A landscape with many valleys, sampled at points; each row gives a point and its height.
A ball rolls from a point to the lowest of its 2 nearest points, and stops where none of them is lower. Distance is the straight distance between rows; heights are no part of it.
revut: [ 88 116 101  95  78  67 137  87  89 103 124  84 120 115  86 116 116 123
 103  81]  h=385
kos: [ 94 108 109 124 124 110  68  96  64  85  73 115  84  91 126  96  95 120
 109  79]  h=257
rit: [ 99  74  86  99  84 106 134 126 124 121 118  82  88 102 104 100 130  74
  65 131]  h=618
Lag: [ 82  75  85 106  76  98 123 131  96  87 149 100  91 113 101 109 117  88
  54 101]  h=306
ved: [104  87  89 140  70  98 103 125 100  90 124 114  87 119  79 122 124  73
  61  87]  h=571
Furiz: [ 81  89  95  94  73  77 150 120  86 104 117  84 101 103 103 103 137 118
  68  95]  h=632
bima: [111  95 118 110 102 125  90  92  84 108  61 120  98  89 103 107  90  95
 106 103]  h=495
fis: [ 83  89  92  33  98 114 120 118 125 105 118  87  96 100 124 108 118  94
  94 118]  h=394
renif: [103 105 109  72 105  98 130 106 100 106 132  90 118 106 115 126  92 107
  89  99]  h=355
vozam: [ 85  88  96  75  81 107 134 112  85  92 118  89 119 108  92  99 118 115
  81 112]  h=585
sov: [ 94 114  88  96 119  70  77 107 132 123 114  80  71 121  96  35  83  97
 105  98]  h=829
ril: [ 96  88  88 122 110 129  54 108  83  82  64  99  84  68 125  78  79  77
  90  79]  h=879
toz: [ 92 118  93  88 121  64  93  93 126 111 129  94  95 112  92  71  72 126
 115  97]  h=521
puna: [ 81 112  88  63 125  59  88 105 153 114 119 103  78 104  91  68  89 112
 125 108]  h=797
Malo: [ 93 108  92 119 120 124  66  99  66  89  73  73  79  81 137  68  94  97
  88  70]  h=864
sipor: [106 108 108  73 106  84 140  95 113 118 107  79 112  95 102  96 110 117
 107 124]  h=744
niva: [103 121 105 138 120  65  87  93 113 122 100  93  84 113  84  63  78 107
 106  89]  h=611
Saveg: [107 115 106 118 119  60  97  93 127 128 106  89  85 104  86  53  81 105
 111 107]  h=586
bule: [102  88 103 115  82 119  95 107  79  99  76 134 111 114  90 143 118  82
 102  94]  h=526
famo: [113  89  89 109  81 127  90  92 128  98 102  94 112  87  81 112  84  59
  88 111]  h=298
muga: [ 98 114 100  83 116  94  96  90  79  93 113  93 103 101  92  71  80 140
 107  97]  h=535
bukat: [ 89  97 104 120 123 113  57 105  63  73  72 126  82  87 135 100  97 111
 108  84]  h=206
zoda: [102 110 119 108  89  97 120  83  76 106  69 108 110 101  82 104 116 123
 120  99]  h=769
fogov: [ 98  97 110 101 101 119 103  95  71  79 102 116 120 100  95 117  89 109
  95 100]  h=239
fizav: [109 106 113 104 112 124  89  85  77 112  77 101  93  85 109  93  78 102
 100  97]  h=468
siluv: [ 87 117  96  89  84  60 140  91 112 121 128  80 111 118  89 115 118 114
 110  91]  h=419
pebu: [ 87 105  98  38 110  95 125 109 128 107 123  85  97 107 122 112 118 113
 112 110]  h=414
bunep: [110 123  97 113 124  90  78  97  98 106  90  63  80 106 104  40  91 113
 100  87]  h=844
mig: [ 80 109  94  43 113  80 127 106 143 108 114  83  85 111 118 112 137 113
 127 107]  h=436
Gizaf: [ 98  83  93 128  72 112  87 115  88  85  92 137 106 124  85 143 128  71
  97  89]  h=536
rofe: [109  80  97 108  90 109 138 120 122 116 101  86 104  92 101 112 125  72
  67 133]  h=630
Sekif: [103  81 100 120  96 121  54 107 100 106  45 124  77  75 130  89  89  73
 112  93]  h=196
Tem: [106 119 109 102 111  63 117  84 122 126 109  92 100 102  82  75  89 118
 122 112]  h=554
Zanum: [ 89 116  98 100 106  82  99  79  78  94 114  96 108 108  80  80  87 141
 120  93]  h=500
kebu: [105 122 108 112 109  63 116  79 111 116 106  96 110 106  77  99  89 124
 117  95]  h=520
pes: [119 118 127 108 119  82 113  89 104 106  80  97 103  87  96  84  92 123
 108 104]  h=686
Mobaf: [ 89 117  98  69  91  67 140  98 128 132 126  82  97 120  98 109 125 111
 123 104]  h=456
feti: [114 120 119 121 123  82  90  90  96 100  77  98  93  96  96  76  89 128
 108  88]  h=663
Vin: [ 90  83  91 121 109 125  51  96  80  67  86 140  95  88 114 116  85  85
 115 102]  h=117
relo: [ 97 118  96 121 123 114  69  93  71  98  77  75  76  94 125  65  96 112
  97  78]  h=857
pila: [ 85  79  85  51  91 118 123 124 127 109 121  85  93 103 119 104 121  82
  81 124]  h=378
sesez: [111  94 116 110  92 122 102  98  83 109  68 124 109 101  92 130 104  88
 103 101]  h=515
kipof: [ 96  92  92 114 115 130  63 104  72  88  73  85  84  72 127  69  79  88
  85  77]  h=872
rafeb: [ 92  82  96 100  84 117 115 113  84  77 133 105 117 114  93 116 105  89
  74 106]  h=186
Zemu: [108  85 103  99 107 124  86 102 102  74  94 111 119  79  96 104  75  91
  84 113]  h=157
gena: [111  89  92 121  86 127  64  96 108  97  80 131 102 102  93 139  97  62
 112  99]  h=133
vita: [ 89  84  98  90  83 105 128 125  88  90 145 100 108 118 108 121 107  87
  65  97]  h=176
Rep: [ 78 112  89  76 105  56 107  91 132 111 133 100 105 112  80  82  87 124
 123 101]  h=553
Nipa: [ 92 114 107  95  90  83 126  87  76  96 127  94 124 115  92 120 102 121
 106  83]  h=345
Dur: [107 121  99  65 124  81  88  98 123 116 114  73  79  95 117  55  75 115
 109  95]  h=490
veva: [109 116 120 118 112  92  89  89  73  99  76 124 104 101 103 122  95 122
 123  76]  h=389
fuz: [103 120  94 111 124 104  73  92  76 101  87  66  78 102 112  49  92 119
  98  81]  h=850
figi: [ 96 104  99  72 112 112  98  91  69  93 118  96 107 100  99  82  79 127
 105 103]  h=552
fifoz: [116 115 114  91 112 111 100  83  88 125  96  86  92  88 111  82  74 110
 105  98]  h=442
Bemis: [112  83 103 118  77 116 104 112 119  92  80 114 110 105  79 121 121  73
  82 116]  h=643
dirus: [117  91  88 123  73 118  74  99 143  74  85 106 104 108  73 112 120  76
 103 109]  h=38
suv: [ 95  87 105 121  69  95 125 121  72  96 105 112 105 111  87 127 130  91
  65  78]  h=573
zol: [ 92  92 100  77  97  95 138 123 101 104 139  88 110 111 120 127 112 100
  75 100]  h=293
bipi: [112  91  82 110  76 126  93  97 129  98 122  86 107  99  83 117  90  59
  80 110]  h=307
silod: [107 118 119 112  96  72 120  88  84  94  92 110 125 106  88 134 108 117
 113  72]  h=465
tozuv: [103 108 100  60 116  76 133  95 128 123 114  78 102  96 112  90 110 114
 120 128]  h=756
fot: [109  86 101 106 110 124  70 101  95  80  79 112 107  71 105  89  67  86
  85 100]  h=208
zuso: [110  90 115 102  90 107 135 108 103  98  79 101 120  93  92 113 119  98
  84 122]  h=735
gil: [ 77  93  94  70  80  85 143 112  91  93 123  81 112 110  98  97 131 126
  86 102]  h=605
Fege: [111  82 100 112 101 122  69 101 112  88  66 112 100  65 103  89  69  74
  95  98]  h=247
baki: [114  93  88 129  73 113  67 101 129  64 102 111 103 121  78 126 124  77
 104 100]  h=49
fabib: [ 98  82  96 117  92 125  79 100  88  66  99 129 115 107  87 126  96  82
 100 106]  h=96
Dunat: [ 96  82  96 116 103 131  68  94  78  69  94 130 107  93  96 117  85  86
 104 106]  h=74
Ropo: [101  80  79 116  77 103 118 127 127 115 129  86  79 107  93 106 123  72
  57 117]  h=603
Koz: [ 93 116  94  57 125  65 103  95 146 118 119  88  84 100 105  74  91 115
 127 115]  h=783
sefod: [105  85  81  91  80 123 112 111 130 111 126  84 102 101  98 113  99  62
  71 117]  h=326
zofe: [100  85  92  67  89 120 126 112 118 115 117  85 106  98 109 103 105  79
  78 128]  h=353
Ruso: [114 126 117 136 124  74  85  89 102 112  80  98  86 106  95  80  87 115
 113  78]  h=641
Gobam: [ 98  84  96 112  85 122 101 107  91  76 117 111 121 110  83 121 102  81
  78 110]  h=140
zefe: [ 94  82  73 120  85 112  39  95 109  70  95 142  97 115 104 133 110  80
 140 109]  h=166
Famil: [112 110 106  88 116 109  91  94  88 114  91  74  86  84 118  59  71 108
  95  90]  h=460
ves: [100 120  96  80 124  72  86  97 122 110 124  84  85 106 104  61  71 124
 109  93]  h=504
Notiz: [ 97  88  82 120  94 122  44  97  94 112  63 142  81  86 119 129  96  69
 126 100]  h=189
Kika: [ 96  84  97 130  69 104 108 123  84  84 103 124 103 119  81 132 128  77
  72  83]  h=550
vaz: [107 114 121 112 109  90 104  89  76  88  88 120 117 103  99 127  96 120
 113  77]  h=429
Robol: [ 98  85  89 119 100 118  47 104  92 115  53 135  74  81 134 111  94  75
 119  95]  h=147
Geged: [105  91  89 123  95 132  57  90  93 109  71 132  91  86 104 133  88  62
 115  99]  h=163
Kofir: [107 114 121 105  87  84 135  85  88 110  81  94 114 102  77 103 120 121
 113 102]  h=758
ziseb: [102  85  87 128  81 121  69  99 107  55 107 119 109 118  75 122 114  75
 103 105]  h=64
Rol: [ 82 109  94  60 107  65 134 100 147 122 120  84  85 115 108 108 139 106
 135 112]  h=466
nimi: [ 88  86  97 121 117 122  47 107  74  74  74 133  83  84 135 104  90  93
 109  91]  h=164
mabe: [126 103 131  99 111  98 120  94 104 104  66 100 110  79 103  95  98 106
 101 116]  h=707
Kefin: [105  85  83 127  76 106 105 121 123  92 129  93  91 113  81 114 120  73
  59 106]  h=590
nas: [ 81 108  88  78 120  60  82 108 147 123 118 101  71 114  87  46  83 100
 115 108]  h=814
Sovu: [ 89  96  93  67  98 120 108  95  68  86 123 101 116 106  91  91  91 120
 100 109]  h=562
Vuz: [ 94 106  92  56 130  62 121  96 144 118 112  80  94  96 111  88 110 115
 132 125]  h=768
somi: [ 84 101  98 108 109 125  86  83  46  84  96 118  98  92 101 102  93 121
 110 101]  h=316
mip: [ 94 102 110 101  93 108 120  94  65  88 114 107 122 109  93 123 102 111
  98  91]  h=289
Zeve: [102 110 110  70 109 107 114  96  90 103 135  95 113 106 117 114  75 111
  97  96]  h=382
pag: [ 84 110 104 114 108 105  93  78  52  86  91 115 102  99  95 102  97 133
 124  89]  h=383
musa: [100 122 109 117  92  56 123  80 103 107 102  99 123 106  72 119 104 119
 117  82]  h=493
guzar: [114 100 115  87 105  92 150 100 107 116  92  80 113  86 101 100 122 106
  99 135]  h=733
vigez: [109  81 106 114  98 124  64 104 105  98  46 117  88  71 115  82  84  75
 105  98]  h=234
kubo: [115  86  93 115  86 125  72  90 128  92  76 106 106  74  83 101  79  63
 103 108]  h=280
laga: [ 90  96 103 106  70  71 151 113  83 111 106  85 102 102  99 114 138 110
  72  80]  h=624
fiper: [113 113 103  81 117 103  88  99  97 114  97  60  84  82 127  47  73 100
  92  80]  h=469
pasa: [ 95 101 108 112  70  77 138 105  68  97 100  99 113 110  92 131 133 105
  79  68]  h=600
sodeb: [ 88 116 103 108 104  94 101  73  63  94 106 104 109 104  86 100  92 136
 123  86]  h=447
gabo: [110  82  98 118  81 114 119 116 125  99  92  97 106  98  81 112 122  71
  70 128]  h=638
vubu: [104 113 106  56 112 102 108  95 105 112 124  89 104  97 120  96  77 117
 105 101]  h=402
bibe: [ 89  83  78 123  94 122  45  91  97  73  92 143  94 100 102 131 102  79
 129 109]  h=153
Mura: [106 117 116 124 120 101  77  89  70 103  70 112  85  95 118 102  92 120
 116  78]  h=321
Fevev: [106  90 110  98 105 125  98  98  86  84  99 111 119  91  97 111  81  98
  87 106]  h=197
kal: [ 90  88  96  71  89 121 118 103  78  89 116  98 121 103  86  93 102 114
  87 118]  h=572
ritat: [118  89  94 119  82 113  69 108 120  94  86 129 109 114  92 145 107  60
 105  95]  h=120
Keta: [101 102 117 103  84  85 144 101  92  99  86  93 119  98  87 114 129 115
  93 105]  h=747
giman: [103 120  92 115 121  78  77 103 117 116 104  63  79 118 100  35  89  99
 100  89]  h=837
mukan: [110 118 111  72 115  94 109  88 106 121 113  84  99  97 109  86  78 119
 109 103]  h=418
poga: [116 119 105  76 120  81  93  98 122 122 105  65  78  88 124  44  76 101
 104  91]  h=481
zegos: [117  97 123  92 108  99 135  98 106 105  79  93 116  80  97 100 108 103
  94 129]  h=721

Call two points neighbours if one is among the 2 nearest of the other. Go from one point of each pair to the other, from neighbour to neighbour, staying as low as possible. Name the highest point that can't be avoided.
Robol, ritat: Notiz
Zemu, Robol: Fege
dirus, Dunat: fabib
vita, dirus: rafeb

Where does a ball stop that starts at each point below?
vubu: vita
rofe: Kika
laga: Kika
Zanum: Zemu
Furiz: Zemu
bukat: Dunat
vaz: Dunat
zoda: Dunat
sefod: Zemu
Mobaf: Zemu
Gobam: dirus
